A landscape with many peaks, sampled at points; each row gives a point and its height.
From any point a climber takes the steepest step (rise divided by distance) to one of its 3 nearest points. It stops when none of these is higher. Distance is the straight distance between rows; heights are no part of it.
gak: [-23  -2 -26  12   3  -2  18   8  -2   9   1]  h=474
Zaf: [  3   8  44   5  18 -12  -9 -11  -7 -12  16]  h=686
davu: [ -6 -21  -6   8   5 -13  16  11  -7   8   2]  h=492
maras: [ 15  13  54  12  -1   7 -26  -5  -4   2  11]  h=643
Ruk: [-25  16 -48  -8   7   1  10 -12   7   2  -1]  h=275
Muza: [  5 -15   6 -10  25 -24   6  -6 -13 -11   9]  h=482
Nuku: [  2 -20   2  -5  18 -20  12   3 -12  -2   7]  h=418
Gipi: [  2   0  15 -13  39 -23  -6 -17  -6 -24  25]  h=460
malu: [ 10 -17  20  -1   6 -16   9   6 -13  -3  -3]  h=335
som: [-21  21 -37   0  -9   7  28   1  -6  -9 -19]  h=671
taze: [-25  17 -39  -1   0   4  17  -7  -1  -1 -12]  h=620
vepa: [-16  18 -22   7 -25  13  35  14  -8 -14 -32]  h=756
luvib: [-21  -8 -45 -21  21  -6  -9 -17  28  12  15]  h=780
tuto: [ -1 -22 -29 -20  35 -20   0 -13  10   2  20]  h=705
Rusal: [ 23 -21  23   8 -24   3   1  24  -6   8 -14]  h=634
Rezeg: [  6  -9   5 -16  34 -24   3 -15  -7 -18  17]  h=443
zug: [ 21  10  51   5  -4   7 -21  -3  -6  -3   5]  h=674
vak: [ 40  14  39  11 -18  25 -36   2  -1   0   1]  h=832
susir: [-25   0 -45  -7  17  -4   4 -12  14   9  10]  h=14
deruv: [-13 -17 -37  -7  22 -11   2  -6   8   8  14]  h=570
kibo: [-13 -14 -25   7  13  -9  13   2  -3   8   9]  h=247
benov: [ 38  -7  36   0 -24  12 -15  12  -6  -1 -11]  h=733
tul: [-20  20 -32   2 -14   8  30   4  -7 -12 -25]  h=688
pili: [ 15   5  46   1  -1  -4  -9  -3 -10  -7   2]  h=722
Bet: [  7  -2  26  -6  21 -19   1 -10 -12 -18  11]  h=569
dof: [ -3 -23 -23  -8  27 -21   7  -5   0   2  15]  h=640
fipu: [ -3   7  34   2  32 -19 -10 -15  -5 -18  29]  h=564
govir: [-26  15 -51 -23   9   0  -2 -21  21   4   2]  h=819
Mer: [ -9 -17 -39 -20  30 -15  -3 -13  18   8  19]  h=731
kule: [ 13 -20  11  16 -40  16  -1  31   2  16 -15]  h=633
rer: [-28  15 -47 -42   9  -1  -9 -29  36   3  -8]  h=861
pona: [-24  10 -14  19 -23  12  25  17  -2  -2 -18]  h=875
Kofot: [-18  10  -5  20 -36  20  23  25  -1  -4 -24]  h=878
Lus: [ 40   4  40   1 -21  16 -20   6  -7  -3  -8]  h=779
Resed: [  4   3  26  -6  30 -20  -3 -12  -9 -21  18]  h=515
neme: [ 22  -8  37  -1  -7  -5  -3   8 -10  -3  -7]  h=659
num: [ 47  14  28  20 -21  38 -43   1  -4  -4   8]  h=844
Feti: [  8   7  47   5   8  -5 -11  -7  -9  -9  10]  h=802
Ran: [-15  -8  -5  20 -12   4  18  19  -3  12  -8]  h=687
Banem: [ 24   8  50  23  -2  20 -39  -3   3  15  23]  h=786
pupun: [ -1 -21   6  10  -2 -10  15  16  -8   7  -2]  h=684
Kasi: [-16  19 -43  -7 -12   5  32   1  -6 -12 -31]  h=663
dated: [-21  19 -53 -34   1   2   4 -23  16  -4 -17]  h=568
mibe: [ 10 -20  18   7 -11  -5   9  20  -9   8  -8]  h=876
nuben: [ -9  -5   4  22 -34  15  14  29   2  11 -14]  h=762
bifa: [ 12  -2  37  -2  10 -14   1  -4 -12 -10   5]  h=664
Regu: [ 37  12  43  20 -11  27 -43  -3   0   8  14]  h=874
Radur: [  4   9  53  16  13  -3 -25  -8  -2   3  27]  h=551
Zabuz: [-24  11 -23  14 -10   6  24  10  -4   0 -11]  h=810
gub: [ 12 -21  17  13 -29   7   2  28  -2  13 -13]  h=693
Pugan: [ 15   4  55  23   6  11 -34  -8   0  14  26]  h=673
galep: [ -2 -19   5  14 -10  -2  16  20  -5  13  -6]  h=735
Lib: [ 32 -19  21   5 -36  13 -10  25  -3   9 -15]  h=540
rubo: [-25   6 -40  -1  12  -2  10 -10   5   7   4]  h=12
dide: [-25  17 -36   8  -4   4  24  -1  -1  -2 -12]  h=712
tiga: [-27   7 -49 -22  15  -3  -5 -21  27   9   7]  h=646
faras: [-29   6 -47 -27  15   0 -10 -22  35   8   5]  h=703
Tid: [ -6   3  47  17  28 -13 -23 -13   1  -5  36]  h=538
vivig: [-10  12 -32  -3 -27  12  41  19 -13 -17 -43]  h=649
betok: [ 44 -10  28   0 -34  15 -18  17  -6   1 -13]  h=644
nit: [-19  22 -54 -31   1   2  13 -20   7  -4 -20]  h=806
nef: [-25  10 -47  -9  11   1   5 -16  12   6   4]  h=193
Gezif: [ 51   1  25   4 -31  28 -30   9  -6  -6 -10]  h=494
tupo: [ 45 -14  21   3 -37  20 -18  22  -5   3 -16]  h=559
zeni: [ -2   8  43   6  23 -14 -12 -13  -6 -13  22]  h=626
bufuf: [ -9 -18 -23  -2  20 -17  11  -3  -2   7  12]  h=502
rek: [  1 -19   9  16 -19   1  11  25  -3  13  -9]  h=766
Dobiz: [-26  17 -48 -45   3   0  -6 -28  31   1 -17]  h=586

Where does a climber stop that starts at each point below?
Ruk => Kofot
dated => govir
neme => Feti
Radur => Regu
kibo => luvib
tupo => Regu
Lib => Regu
